Each row is a point on a landscape with many peaks, with its height.
From any point a climber takes the steepest step (rise divided by distance) to one of its 2 nearest points. It stops when none of these is higher. Distance is the straight distance between rows; heights are no part of it.
Bek: [  9  -5  -8 -39  -4  26  10  17  -3  -6  27   2 -35  22   7  -4 -12  -6
   2  32   0 -12  -7  29  24]  (h 566)
peze: [ -8 -11   2 -20  13 -14 -15 -12 -10 -12  17   9 -42 -16 -24  -9  -7   5
  12  19 -10 -21  20  29   6]  (h 463)
pipa: [ -3  19  28 -12 -21  13   9  27   5  15  -9 -27  11   6   2   7  -1 -10
   5 -44   7 -12 -30   0 -21]  (h 87)
libib: [  0   1  -8  16   6 -12 -10 -21  12  -1   8 -15  14  -2  -9  12  11   9
  -7 -26   8  -6 -11 -15 -19]  (h 397)
gupuz: [-26   6  16  25 -20  -6  -2  18  17   4 -33   3   1 -18   2 -11  13 -33
  -4   1  -6  24  15 -15   5]  (h 427)
manu: [-20 -11   5  19  11 -18 -25 -23  24 -16 -10  24 -19 -26  -9 -13  22  16
 -11   4  -5  -1  32  -9 -14]  (h 139)
Rud: [  8  -2 -13  11  22  -9   1 -41 -29  23 -20  19  35   2 -19  -2  15  18
  -9  17  -9   0   5  -7   7]  (h 308)
vid: [  7   1  22  -3   7  12  19  -5  -4  44  -6 -24  26   9   5   7  -1  21
   1 -37  16  -8 -19  -1 -25]  (h 657)
tes: [  5  -5 -22  25  19 -20 -19 -45  -1  -7 -12  24  16  -3 -19   3  23  13
 -13  10  -8  -6  11  -9  -2]  (h 391)
bida: [-13   0  11  14 -10  -5  10  11  -4  29  -9 -32  46   9   9  10   5  -7
   2 -21  10   7 -25 -12  -2]  (h 437)
Geva: [ 19   4  -4 -31  -7  23  16   6 -31   1   7  14  -9  30  19  -5 -11  14
  -6  28   7   0  -3  19  14]  (h 567)
lale: [ 10  -3 -13 -31   3   4   4  -8 -25  -7  23  15 -24  21  -4   1  -8  -3
  -6  34  -6 -12   2  21  29]  (h 539)
nozud: [-22 -11  -2  40  11  -8   1 -22   3  34 -15 -12  37  -9 -14  -1  30  11
 -10  -8   9   7   0 -24  -4]  (h 268)
Navo: [ 17   1 -10  -5  -2  11  19   9 -37   7 -14   6  16  23  18  -5 -12  11
  -4  30   4  17   2   6  19]  (h 589)
kek: [ 29   6  -4 -19   8  14   6  -8 -19  15  -1   6  -1  13   9   3 -10  25
  -3   0   3 -12 -11  11 -11]  (h 340)
relis: [-41  -5  12  11 -16 -11 -20   8  32 -34   5   5 -23 -23  -1 -11  15 -21
   5 -13  -9   8  22 -14 -11]  (h 650)
vun: [ 22   1  13 -13   0  29  16  -4   0  25  -3  -2   6  16  18  10 -17  23
  -2 -18  18  -6 -24   3 -21]  (h 668)
ruke: [  6   0  -9  14  -1  -9   2  14  -6  -2 -11   2   6  -4   5  -6  -8 -13
   3  16  -3  18   5   0  19]  (h 306)
fipov: [-11   1  -5   5   1 -12 -16  -2  18 -34  24  -9 -11 -10  -7   8  12   1
   1 -23  -2  -8  -8 -15 -20]  (h 298)
Dusev: [-10 -11   7  -7  -4 -11   6  14 -32   6 -18  14 -20   3  -6 -19  -9  -9
   7  30  -3  11  25  32  30]  (h 503)
fike: [ 10  -4 -26   2  -1 -14  -4   6 -10 -21  13  11  -5   7   6  -2  -8 -13
  -1  37  -4   3   8   5  35]  (h 551)
Guv: [-29 -10  -6   7   2 -13 -26  -5  23 -47  27  -3 -14  -9  -4   4  19   0
  -1 -27 -11  -4   2 -22 -27]  (h 276)
vez: [ 21  -4   0  -6 -11  28  23   3  -8  11   2  -1  26  27  30   8 -23  10
  -7  16  12   9 -28  -5   9]  (h 527)
varop: [-37 -27  -9  15  -2 -12 -29  -8  26 -44  12   6  -9  -9   0  -3  26   3
 -15 -24 -12   0   4 -29 -24]  (h 255)
nutaz: [ 14   6  -2   4   2   7  22   4 -15  20 -15  -8  21   7   9  -2 -10  10
  -1  -1   8  15  -5  -1  -1]  (h 398)
fub: [ 21   5 -12   4  -4   2  -6 -28  17  -1  23  -1  23  22  12  29  -3   6
 -10  -5   4 -16 -37 -19  -2]  (h 616)
bagir: [-13   7  13   6 -13  -7  -7  18  13  -9  -9  -7 -10 -23  -8  -6  -2 -25
   5 -13  -6  13  12  -4  -6]  (h 568)
baru: [ 23   2 -19  -9 -10  10  10  13 -20 -10  10   9   7  21  23   3 -18  -5
  -8  36   1  11 -11   1  30]  (h 563)
buv: [ -7  -4  -9  -2  -1  -3  -8  11  25 -40  35 -11 -25  -7  -1   5  -4 -17
  10   3  -7  -5   5  -6   3]  (h 407)
Sir: [  2  -5  -6  10  15   2  20  -4 -35  30 -29   5  27   6   2 -13  -1  14
   0  27  -1  21   3   1  10]  (h 109)
dop: [-10  -4   6  19   0 -16 -11   5  16  -9 -18   9 -12 -22  -6 -14   8 -10
   2   5  -1  14  23  -1   0]  (h 442)
tal: [ 15   8  -8  -5  -8  13   1  16  25 -24  30  -7 -10   4  12  19  -7  -7
   1  -2   5 -12 -26 -11  11]  (h 456)
zem: [ -2   8   8 -29  -6  19  13  33  14  -5  10 -11 -28  -3  -2  -3 -26 -21
  16  -1  -7  -7  11  24   6]  (h 348)
Sumil: [ -5  -8  -1  21   8 -22 -16 -13   5  -2 -19  26 -10 -15 -12 -13  13   6
  -6  26  -4   5  23   1  11]  (h 98)
vodu: [ 25  -2 -14 -28  -4  39   4   0   1  -6  28  20 -16  17  16   7 -15   5
  -1  18   6 -10 -28   7  12]  (h 630)
bog: [ 26  13 -23 -25   3  11  -9 -31  -5 -17  24  27  -5  18   2  29  -1  11
  -5  15  -8 -27 -17   1  11]  (h 674)
zatug: [  2   8  -3  10  -5  -7  -1  14   6  -7  -1 -14  15  -5   5   8  -2 -12
  -1 -18   3   8 -14  -8  -1]  (h 550)
Vipe: [ 26   8  -2 -13  24   1   0 -16 -19  21  -9   4  -6  -3 -16  -1  -1  31
   0 -10   2 -14   1  15 -24]  (h 288)
lapot: [-50 -16   6   9 -13  -6 -20   5  35 -43  18   0 -24 -17   4 -10   7 -22
   4  -2 -18   9  22 -14  -1]  (h 593)
dud: [  4   3   3 -11  13  -9 -13   0   9 -11  16   3 -28 -22 -17  -1   0   7
  12 -19  -3 -14  11   5 -21]  (h 471)
zibu: [  0  -5   5   4   0  -7   4  17 -24  11 -24  13  -8  -1   0 -17  -6  -3
   3  19  -2  13  18  19  18]  (h 464)
Sokup: [  4  18  24 -26  -9  25   1  28  19  -3  13 -12 -27  -6  -4  11  -9  -4
  13 -39   2 -16 -22   2 -22]  (h 66)
nub: [ -3  -6   5  -3  14 -23 -19 -17 -10  -1  -6  25 -29 -21 -25 -15   6  14
   6  15  -7 -10  27  21   2]  (h 455)
zetu: [-16   9  22   3  -8  -6  -6  13   4  15 -23 -18   6 -19 -14  -7   9 -12
   4 -37   1   0  -2  -6 -27]  (h 104)
rovi: [ -8   7  -2  15 -20  -5  -5  20  11 -16   4 -24  18   3  12  13   9 -19
  -2 -16   8   5 -22 -16   2]  (h 596)
Ninom: [  3   4  15   6   7  -5   5  -7  -1  34  -4 -25  25   1  -4   8   6  12
  -1 -38  12  -5 -17  -3 -21]  (h 558)
dobe: [-25  -2  -2  23 -18 -14 -18  -1   9   1   3 -31  37   7   0  13  27  -3
  -4 -33   9 -14 -25 -15 -15]  (h 294)
fab: [ -6   5  -3  17 -12  -8   1  25   5  -8 -14   0   1  -7   4  -5  -8 -27
   4  12  -4  23   9  -2  19]  (h 334)
vap: [ -6   4  17  10   7  -5   0  10   4  20 -33  -4   3 -21 -13 -11   7  -8
   4 -25  -2  11  11   1 -17]  (h 116)
gof: [ 15   0 -18  -8  -5  -2   4   9 -20 -10  10  10  -2  15  12  -2 -11  -9
  -3  32  -5   8  -1  11  34]  (h 642)
gumub: [-33 -25  -7  24  -3 -15 -31 -19  26 -28  -8   6   0 -10   1  -5  33   6
 -20 -23   0   1   9 -30 -21]  (h 214)
vabu: [  8   4 -24  13  19 -18 -16 -38   1 -16   2  23  11   0 -17  10  14  10
 -10   2 -12 -14  11  -9  -8]  (h 514)
panu: [-12   9   1  -2 -16  -3  -4  32  21 -29  19 -14 -10  -6  -1   5  -4 -31
   9 -12  -8   6  -2 -11   4]  (h 672)
nolid: [ 29   3 -10 -21 -11  34   7  -1  -5  -4  17  22  -1  26  22   7 -19   7
 -10  19   7  -6 -26   4  16]  (h 606)
Luruf: [  3  -6   6 -18  15 -14  -9  -5 -16   1   5  11 -32 -14 -22 -11  -4  12
   5  11  -6 -13  19  28  -2]  (h 473)
reva: [-20 -11  -5  33   0 -18 -13 -12  24  -5 -28  10   5 -12   0  -7  29   3
 -17  16   1  16  20 -24   3]  (h 405)
daso: [  5   5   7 -24  -9  24  24  25 -35   8 -18   0 -15  23  10 -18 -15   5
   8  13   7  12  20  34   6]  (h 385)
pulet: [  6   1  -2  14 -10  -5   9   4   3   6   4 -20  32  14  18  14  -3  -5
  -6  -8  10  10 -28 -19   9]  (h 390)
dizo: [ -9  -1  -4  17 -12 -12 -13  -7  12  -4  15 -23  28  11   5  19  17   2
  -6 -28   8 -14 -31 -15 -14]  (h 354)
kobez: [  3   4   3   9  14 -14 -13 -16   7   8  -5  -8  -3 -22 -21   0  15  12
  -1 -34   8  -7   3  -6 -32]  (h 386)
vovon: [  2   2   3  18  18  -4   5 -10 -10  32 -22 -13  25 -13 -10  -4   8   9
  -1 -16   7   8   1  -5 -14]  (h 144)
tevov: [  4  -2   9   6  12   8  32 -17 -11  46   1 -16  46  15   7   7  -6  26
  -2  -8  11   3 -10  -9 -10]  (h 29)
Ruvuz: [  1  -1   4  13  -1 -10  -3 -28  11  30  27 -23  42  22   5  19   9  15
 -10 -22  10 -15 -30 -20  -9]  (h 130)
Rikoz: [-12   6  10 -22  -7   9   1  27  26 -22  23 -18 -26 -13  -6   1 -15 -28
  18  -7  -9  -5   7   4   3]  (h 387)
liso: [  6   6   5   9   3  -8  -2  -9   5  13   2 -22  17   0  -1  12   6  10
  -3 -31  10  -9 -23  -7 -20]  (h 483)
far: [ 17 -14  16 -10 -12  39  19  -6   5  29   5  -1  18  28  28  10 -20  18
   1 -12  23  -1 -40  -3 -20]  (h 605)
Sok: [-30 -11  11   4   9  -9 -24 -14  23 -25  17  11 -36 -32 -13 -20   1   3
  12   1 -13  -7  33   7 -12]  (h 526)
lelup: [ -5  -2  -9  19  -4 -15 -13   5  13 -17  -2   8  -7 -14  -2  -5   6 -13
   2   3  -2  12  13  -8   3]  (h 389)
rosu: [ 28   5   2 -24  17  11   8 -19 -28  22  -8   8  -4  15  -5   0  -4  40
  -6  -4   6 -15  -3  19 -22]  (h 309)
gor: [  7  -1 -11   3  16 -22 -15 -33 -21   3 -14  35  -3  -1 -20  -5  21  12
  -6  23 -11  -7  17   5  11]  (h 395)
Miga: [ -8  -9 -12  -7  -5  -8   1  15  -3 -25  19  -1 -16   3   1  -3 -15 -23
   9  39  -7   1  13  24  42]  (h 440)
Tuda: [ 20   5 -16  -3  11  -8   1 -13 -27   5 -11  16   8   9  -6  -2  -1  12
  -5  17  -7   3   1   5  10]  (h 240)
pusak: [ -9  -5   8  -5  13 -12 -21  -3  17 -20  17   3 -35 -31 -20 -13   0   4
  15 -10 -12 -10  23   6 -20]  (h 502)
Netuf: [  2   5  -2   9  -9  -3  -8 -11  22 -11  23 -14  17  11  11  24   7   2
  -7 -22  12 -17 -42 -18 -10]  (h 417)
lede: [ 21   4 -11 -20  -4  19  12  16   1 -10  18   1 -16  10  15   5 -19  -3
  -2  15   4  -4 -11  10  21]  (h 556)
pape: [ 16   4  -3 -10  -9  25  28  15 -17   8  -9  -5  19  27  31   3 -21  10
   0  15  10  15 -13   1   9]  (h 481)
lim: [-13   6  24  12  -3  -5  -2  16  11  10 -33  10 -14 -28 -13 -20   0 -15
   8   1  -2  15  26   8  -7]  (h 576)
Vode: [-36  -4  22  19 -13 -14 -14   1  37  -6 -30   7 -17 -25   7 -16  26  -6
 -10   0  -3  11  35 -18  -7]  (h 475)
likug: [-19   3   8  20 -21  -7  -1  25  11  -5 -20   1   4 -10   3  -9   0 -40
   3   2  -4  24   9 -12  12]  (h 373)
kosap: [-12  19  24  -3 -13  -1   5  21   1  14 -20 -24   8 -10  -7   3   3 -14
   4 -45   3  -6 -13  -1 -21]  (h 95)
voda: [-35 -20   4  10   9  -8 -22 -13  26 -37  27  11 -34 -26  -6 -12   1   0
   6   6 -22  -4  31  -4  -8]  (h 542)
voz: [  8  -1  -7   4   6 -13  -6   6   1 -11   4   3 -15 -12  -9  -6  -4  -4
   4   3  -4   3  11   6  -1]  (h 347)
Pesez: [ -1  -7 -12 -27  13 -16 -11 -24 -18 -18  25  19 -32   6 -19   6   3   0
   0  29 -13 -21  15  20  25]  (h 521)
tudo: [  0   6  15   6  -6  -3   3  24  -2  11 -24   1  -9 -17  -7 -14 -10 -17
   6  -7  -3  15  17   9  -1]  (h 644)
gofo: [ -5  -6  -8 -15  -7   5   7  22  14 -25  28 -15 -21  -5   0  -1 -23 -31
  15  31 -11  -4   8  22  34]  (h 420)
rak: [ -2  13  17  -4  -7   6  14  28  -2  11 -21 -10  -3  -9  -5  -8 -11 -21
   6 -20  -2  12   6   6 -11]  (h 701)
pada: [ 23   4 -24 -19  -1  19   0  -1   7 -22  37  12 -17  16   9  13 -10  -5
  -1  24  -2 -19 -16  -1  23]  (h 594)
bober: [  8  -7  20  -7 -14  29  21   3   6  29   1 -15  27  27  29  11 -18   6
   1 -13  21   4 -42  -9  -8]  (h 607)
Kar: [  7  -1  -2  -5   0   4  17  14 -38  13 -24   8   6  14   8 -16  -7   4
   5  27   0  22  14  18  17]  (h 494)
gari: [ -1   0   4  -9   1  -5   0  15  -1  -1  -3   2 -22 -21  -9 -13 -12  -6
  12   3  -9   4  19  20   1]  (h 329)
bedok: [ -7 -13 -10  29  16 -18 -19 -34  14  -4 -14  23   6 -11 -17  -6  32  15
 -17   1  -2  -6  20 -16 -13]  (h 457)
Fupa: [  7 -12  12  -4   6  12  26 -29   1  49  13  -8  46  26  14  13 -10  25
  -3  -7  12 -10 -23 -16 -14]  (h 45)
legod: [  9   1 -13 -39   6  -5  -5 -24 -25 -11  26  24 -29  21 -11  12   4  -1
  -8  28 -13 -19   5  22  29]  (h 530)
nuz: [ 19   2 -16  11   5  -6   4   0 -20   4 -10   6  16   5   6  -5  -5   2
  -3  19  -2  10   1   1  17]  (h 270)
Motid: [ 13  -1 -10 -18   4   5  22  -8 -53  10 -15  19  14  32  11  -4  -3  13
 -10  32   0  16   2   4  19]  (h 766)
Voni: [-11  -3  11  13  -3   2  25   3  -9  41   0 -28  55  18  18  10  -1   5
   1  -9  12  10 -24 -18   1]  (h 399)
gen: [  6  16  22 -19   1  16  13  23  -6  18 -15 -10 -18  -7  -7  -6 -13   3
  10 -31   1  -4  12  23 -28]  (h 578)
lunez: [ 16   1   2   1  28  -2  -1 -19 -13  31 -19  -2   6 -14 -21  -5   4  29
  -2 -25   1 -10   8   8 -28]  (h 314)
Fose: [-15 -12   4  15  12 -25 -19 -21  13  -6 -17  29 -17 -19 -10 -14  21  14
 -10  24  -3  -1  34  -2  -5]  (h 119)
Buna: [ 10  -5  -5   8  22   1  19 -22 -29  35 -17  -2  37   7  -2   0  -3  28
  -3   8   0   4  -2  -3  -4]  (h 180)
damid: [  2  22  18 -12 -15  20  18  32  -1  11 -15 -13   0   6   7   1 -15 -17
   6 -31   5   7  -6   7 -11]  (h 774)
pog: [-18 -16  10 -18  -4  -4   4  10 -26   1  -4   2 -30   1 -12 -15 -14 -17
   8  31  -6   5  24  46  35]  (h 528)
gudum: [ -3 -10 -15  10  -4 -14  -7   7  -2 -21   8  11 -12  -3  -1  -8 -11 -20
   4  35  -7   9  17  10  31]  (h 480)
Loza: [  6  -6 -10 -29  -8   5   7  14 -15  -8  19   0 -25  12   5  -3 -13 -12
   2  36  -8  -5   4  30  33]  (h 553)
Rodit: [-28   5   4   6 -20 -12 -15  19  22 -34   9  -9 -11 -17  -2  -3   7 -29
   8 -18  -8   6  10 -14  -3]  (h 755)
pilu: [ 27  -1  -9 -10  -7  25  12  -4  -6   2   8  11  14  26  25   9 -18  12
  -8  18   8   0 -27  -3   9]  (h 569)
kif: [  8  -5   3   6   7  -3  12 -34   5  38  18 -11  46  22   8  18   0  21
 -11 -11   7 -14 -26 -20  -6]  (h 75)
Pobap: [ 10   2   4 -33 -11  33  22   6 -38   3  -2   8  -8  40  23 -12  -5  16
  -2  29  16  13   4  22   8]  (h 529)
Pesut: [  8  -1 -10  10  22 -15  -8 -41 -24  15 -24  30  16  -1 -20  -5  23  18
 -11  20 -11  -4  11  -2   7]  (h 352)
Sumiz: [-14  -9 -10   2  15 -11 -17 -16  15 -40  36   8 -34 -15 -13  -6  -2   0
  11  14 -19 -18  21   1   0]  (h 443)
Bisa: [ 15   6  -8  -9  -5   6   4  23  -1  -9  10  -1  -9   1   8  -1 -16 -11
   4   8  -5   3   1  12  16]  (h 525)
Fili: [ 27   5 -11  -7  -1  17   0 -14  17  -2  20  10   5  13  13  21 -12  11
  -9  -4   6 -16 -38  -9  -1]  (h 763)
lif: [-23   4  19  17 -15 -11 -12  18  16   0 -24   0  -5 -26 -10 -12   9 -26
   3 -14   0  12  13 -10  -9]  (h 509)
semo: [-10  -4  -9   3   7 -11 -17  -1  19 -35  31  -2 -23 -15  -9   1  -1  -5
   8   0 -10  -8  15  -5  -4]  (h 426)
vorir: [ 11  -1  -9 -29  -2   6  15  -1 -46   1   2  17  -5  37  12  -4  -4   6
 -10  34   0   8   3  16  25]  (h 621)
Pudep: [  9  -2 -12 -19  15 -20 -11 -18 -20  -7  12  22 -24   1 -18   2   2   8
   2  19 -11 -17  13  18  11]  (h 507)
zuzos: [-10  -1   9  22   4 -11  -8   9   6   9 -35  11  -4 -20  -6 -16  11  -5
   4  12  -1  16  20  -2   0]  (h 501)
viteb: [  9  -4   2   5  -2  15  30   6 -11  22 -11 -15  46  20  29  12 -16   5
  -3   8  10  18 -22 -16   7]  (h 337)
kugo: [  9  -2  -2  15  17  -4  10 -18 -14  31 -14  -7  34   0  -7   2   1  19
  -4  -8   4   5  -5  -8  -8]  (h 159)
Zopo: [ 20   7 -16  10  -5  -1   5   1   3  -6   8  -7  27  15  22  15 -11  -4
  -7  11   5  10 -22 -16  15]  (h 436)
giti: [-20  -4   1  23 -11 -15 -16   3  15 -16 -10  -7   5 -12  -5  -2  20 -15
  -1 -16   1  12   4 -18  -9]  (h 555)
nove: [  4  -5   4   9 -10   3  20   0  -3  25   6 -25  48  22  24  15 -10   2
  -4   0  11  10 -32 -21   8]  (h 365)
delov: [  4  10   8 -18  -6  13  14  31   2   2  -1  -8 -19  -3   2  -3 -21 -13
  13  -8  -1   3  10  19   0]  (h 339)
dip: [  8  -1   2  14  24 -10 -10 -21   0  19 -13  -4   7 -19 -19  -3  14  18
  -4 -23   5  -6   7  -5 -23]  (h 346)
telop: [ 20   4  -2 -11   7   9  11   5 -20  13 -10   0   6   9   9   2 -13  17
  -4   3   3   0  -3  10  -4]  (h 366)
geni: [-12  -3  -3  26  -1 -14 -14  -5   8   3 -19  -4  13 -12  -8  -4  22  -6
  -6 -11   4  10   3 -18  -9]  (h 454)
buro: [ -5  19  24 -22 -12   8   0  25  15  -4   6 -17 -23 -14 -12   2  -4 -14
  13 -42  -3 -14  -8   3 -25]  (h 57)
bif: [ 15  -2 -15 -27  -1  17   4   5   0 -16  33   8 -26  14   8   7 -15  -3
   2  29   1 -16  -7  13  26]  (h 577)
Baze: [ 14   5   4 -21 -10  34  26  16 -31   9 -17   2  -1  30  25 -10 -15  15
   6  18  17  13   2  18  -5]  (h 470)
Zasis: [-22 -19  -2  24   4 -16 -21 -18  28 -19 -14  12  -5 -18  -6 -10  27   4
 -12 -10   0   3  20 -22 -19]  (h 171)
nitir: [ 21   5 -22   4  -9   2   5   6  -6 -13  10   3  16  16  23   9 -15  -8
  -8  25   4  11 -15 -11  25]  (h 490)
Bemi: [-20 -10   0  34   4 -11 -12 -17  12  12 -19 -10  24 -12  -9  -4  35   4
 -12 -16  10   8   2 -24  -9]  (h 353)
ledi: [-10  -4  14  22   9  -5   1  -6   1  33 -32  -9  18 -24 -13 -10  20   1
   0 -20   7  11   8 -10 -17]  (h 129)
zoriv: [ -5 -10   0 -27   1  -2   6  10 -27  -2   9   0 -32   9  -2 -11 -12 -11
   5  31  -4  -1  14  38  34]  (h 541)
Gare: [ -7  11   6   3 -17  -6  -2  29  11 -13  -3 -10   0 -11  -3  -3  -4 -31
   7 -16  -5  11  -1  -5   3]  (h 614)
Zur: [-24   6   2  19 -21 -11 -14  13  10 -15  -2 -23  13  -3  -3   5  21 -18
   1 -27   4   1 -13 -18 -12]  (h 688)
Vok: [ 28  -3  -8 -28  -3  47  -4 -11   1  -2  30  25 -24  15   9  11 -12  16
  -1   8   9 -21 -30  12   0]  (h 652)
famub: [  3  -8 -12  12   1 -20 -12  -4 -13  -7  -8  20  -4  -4  -8  -9   5  -2
   0  29  -5   6  14   4  22]  (h 71)
nuli: [  9   8   5 -14  -9  23  27  22 -34  14 -26  -1   2  20  18 -12 -17   5
  10  12   7  18  15  17  -1]  (h 421)
telo: [ 16   8  18  -8   6  17  16   3  -3  27 -11 -19   8   6   9   6  -9  18
   0 -33  12  -4 -19   9 -25]  (h 791)
fazo: [ -1  -6  -2   2  15 -28 -19 -32 -12   0 -11  33 -17 -13 -26 -13  20  17
  -5  22  -8 -12  24  10   7]  (h 428)
Viku: [ -4   2  19 -21   6   0  -3  15   0   8  -1  -2 -37 -24 -20  -9 -13   0
  20 -12  -9  -8  27  29 -18]  (h 506)
Megu: [  1  -3   1  20  17  -8  12  -4 -23  26 -42  13  15  -7  -2 -17   9   9
   1  27  -2  19   9   3  11]  (h 122)
ruru: [ 30   1  -7 -17  -3  33   0 -15   9   4  20  21  -5  17  12  15 -16  18
  -7   4   9 -17 -39  -2  -3]  (h 691)
silok: [ -7 -10  -8 -11  11 -17 -15 -18   1 -27  29  11 -31 -11 -17  -4  -4   1
  10  20 -13 -18  21  13   9]  (h 453)
siv: [  7   4 -18  18  -6  -8  -6 -20  17 -16  24  -9  22  20  10  25   3  -1
 -12 -10   5 -12 -31 -25  -2]  (h 497)
kom: [ 12   9  -6 -11  -5   8   2  25  14 -14  16 -10 -11   0   7   8  -8 -13
   4  -4   3  -1 -10   1  11]  (h 491)
pek: [ 16  12  20 -19   1  29  19  21  -4  20 -17 -10  -8   8   5   2 -10  11
   5 -32  12   1  -4  18 -26]  (h 654)
nuba: [ 27   4 -23 -18  -3  22  -6 -16  10 -18  35  19 -11  14  10  21  -8   6
  -4  12   1 -24 -28  -4  12]  (h 622)
fotib: [  4   6   7 -23  -8  19  18  31 -17   7 -11  -4 -19  10   4 -13 -21  -2
   9   4  -1   6  18  32   4]  (h 361)
guf: [ -8  -4  -3  28  19  -2  11 -10  -9  30 -40  10  24 -14  -6 -13  21  10
  -6  23   2  22  10 -11   8]  (h 135)
Zor: [ 14   6   8  -7 -13  20  23  12   1  17  -4 -15  20  15  25  11 -15   3
   1 -13  13   8 -26  -2  -3]  (h 653)
faru: [ -7  -7 -13  34  15  -6   8 -24  -6  26 -25   4  37  -8  -3  -4  18   8
 -11  25  -1  17   0 -17  12]  (h 164)
fabod: [-12  -2   5  20  -1 -12   0 -15  -1  32  12 -30  45  13   3  16  13   7
  -4 -24  11  -4 -22 -19  -6]  (h 189)
piza: [-28  -4   0  30 -12 -14 -10  -8   4  14   2 -31  45   6   2  12  25   0
  -3 -22   8  -5 -19 -19  -4]  (h 245)
Sibog: [ -7   6   8  15  -5  -8  -2  15   0   7 -18  -9  12  -9  -2   2   5 -16
   4 -18   3  14  -4  -7  -4]  (h 508)
Veli: [ -9  -7  17 -21  13  -7  -9   3 -10   5   2   6 -38 -23 -26 -15 -12   6
  15   1 -10  -8  29  34  -8]  (h 487)
lonus: [ 10  15  11 -12 -15  18  15  26   3   9  -6 -16   5   7  16   7 -14 -10
   4 -19   7   5 -19   1  -2]  (h 712)
Talu: [  1   8  -5  -6  -5   3 -11  12  26 -37  34 -12 -18   0   3  18   2 -10
   5 -13   1 -13 -18 -18  -1]  (h 423)
fanur: [ -4  12  22 -25   1   9   7  25   1   9  -8  -3 -28 -18 -16 -12 -20 -11
  15 -26  -6  -3  19  25 -20]  (h 535)
kedad: [ -9   0 -11  14  -1 -13 -17  -7  12 -27  15 -11   8  -1  -6  11  16   1
  -5 -24   3  -5 -11 -18 -16]  (h 328)
mirom: [  0   7  12  -3  13 -11 -12  -1  12  -6   5 -10 -17 -27 -18  -2   4   8
   8 -37   1 -12   6  -2 -35]  (h 435)
buven: [ 19   2 -12   1  18  -1  10 -23 -25  17  -5   6  28   9  -4   4  -3  18
 -11  10  -6  -1  -2  -3   0]  (h 208)
fevus: [ -4   3  -5 -12 -12   6   5  25  23 -27  25 -12 -20  -9   0   1 -19 -29
  17   7 -10   0   6   8  18]  (h 404)
remo: [ -9  -9 -14  35  12 -14 -12 -27  13   3 -23   9  15 -14 -10  -4  31   8
 -16   6   0   7  14 -21  -4]  (h 639)
suv: [ -4  10  10 -33  -7  29  12  33  27  -8  24 -19 -34  -7  -9  -3 -23 -24
  20  -3  -8 -15   4  15   4]  (h 364)
bafa: [-27 -11   6  28  -7 -20 -10  -4  30 -11 -26  11  -9 -17   5 -14  23  -4
 -13  14  -3  13  29 -16   2]  (h 383)
Pevi: [ 24  12 -19 -17  14  -8 -12 -33  -9 -14  18  26  -9  11 -10  24   5  12
  -4  11 -16 -31   1   2   5]  (h 754)
zin: [ 11   8 -26  -5  15 -15 -20 -40  -7 -24  16  31  -3   5 -17  14  13  10
  -5   9 -19 -23  12  -1   1]  (h 651)
pabim: [-16   6  12  18 -12  -5   4  16  -2  16 -18 -25  26  -4   0   4   8 -15
  -1 -27   4  10 -16 -12  -7]  (h 472)
Delu: [-35 -19  -5  12   4  -8 -23  -3  29 -47  29   5 -27 -18  -2 -11   4 -12
   4   1 -17   3  22 -12   0]  (h 561)
gifav: [  2  18  22 -22 -18  24   9  31  15   4   2 -14 -10   2   3  11  -3 -10
   9 -37   9 -14 -33  -1 -15]  (h 77)
gidun: [-14   1  -4  -4  -4  -1  -9  15  29 -42  40 -18 -22  -9   1  12   5 -17
  10 -13  -5 -12  -2 -15  -3]  (h 400)
nufo: [-48  -9  20  14 -19 -11 -19   0  38 -23 -17   9 -23 -26   5 -14  18  -7
  -7  -7 -10  11  33 -13 -10]  (h 557)
Rofaz: [  4  -3 -18  26  16 -10   1 -34 -14  15 -13  12  38   3  -7   4  12   9
 -12  17  -5   7   1 -16   9]  (h 231)
tisu: [ 12   3  -2  -4  -2  13  28  17 -22  12 -17 -10  22  17  20  -3 -17   1
   3   9   4  20  -3   1   2]  (h 434)

Call two points neighbours if one is among the 2 nearest of the other. Go from one point of each pair to the other, from neighbour to neighbour, staying as high as possible. Name the lowest point that can't be avoided.
Fili and gof => viteb
remo and relis => bafa
damid and Motid => zibu
damid and gof => delov
damid and telo => far
remo and telo => tes
Pevi and telo => Luruf
gof and Zur => nove

Write out the way that a climber takes from each point below.
kif => Ruvuz > fabod > piza > dobe > dizo > Netuf > siv > fub > Fili
Fose => manu > Zasis > gumub > varop > Guv > fipov > kedad > libib > liso > Ninom > vid > telo
gor => fazo > nub > Luruf > Veli > Viku > fanur > gen > pek > telo
daso => nuli > Baze > Pobap > Geva > vorir > Motid
fab => likug > gupuz > lif > bagir > Gare > panu > Rodit
rosu => kek > telop > nutaz > tisu > pape > vez > pilu > nolid > vodu > Vok > ruru > Fili
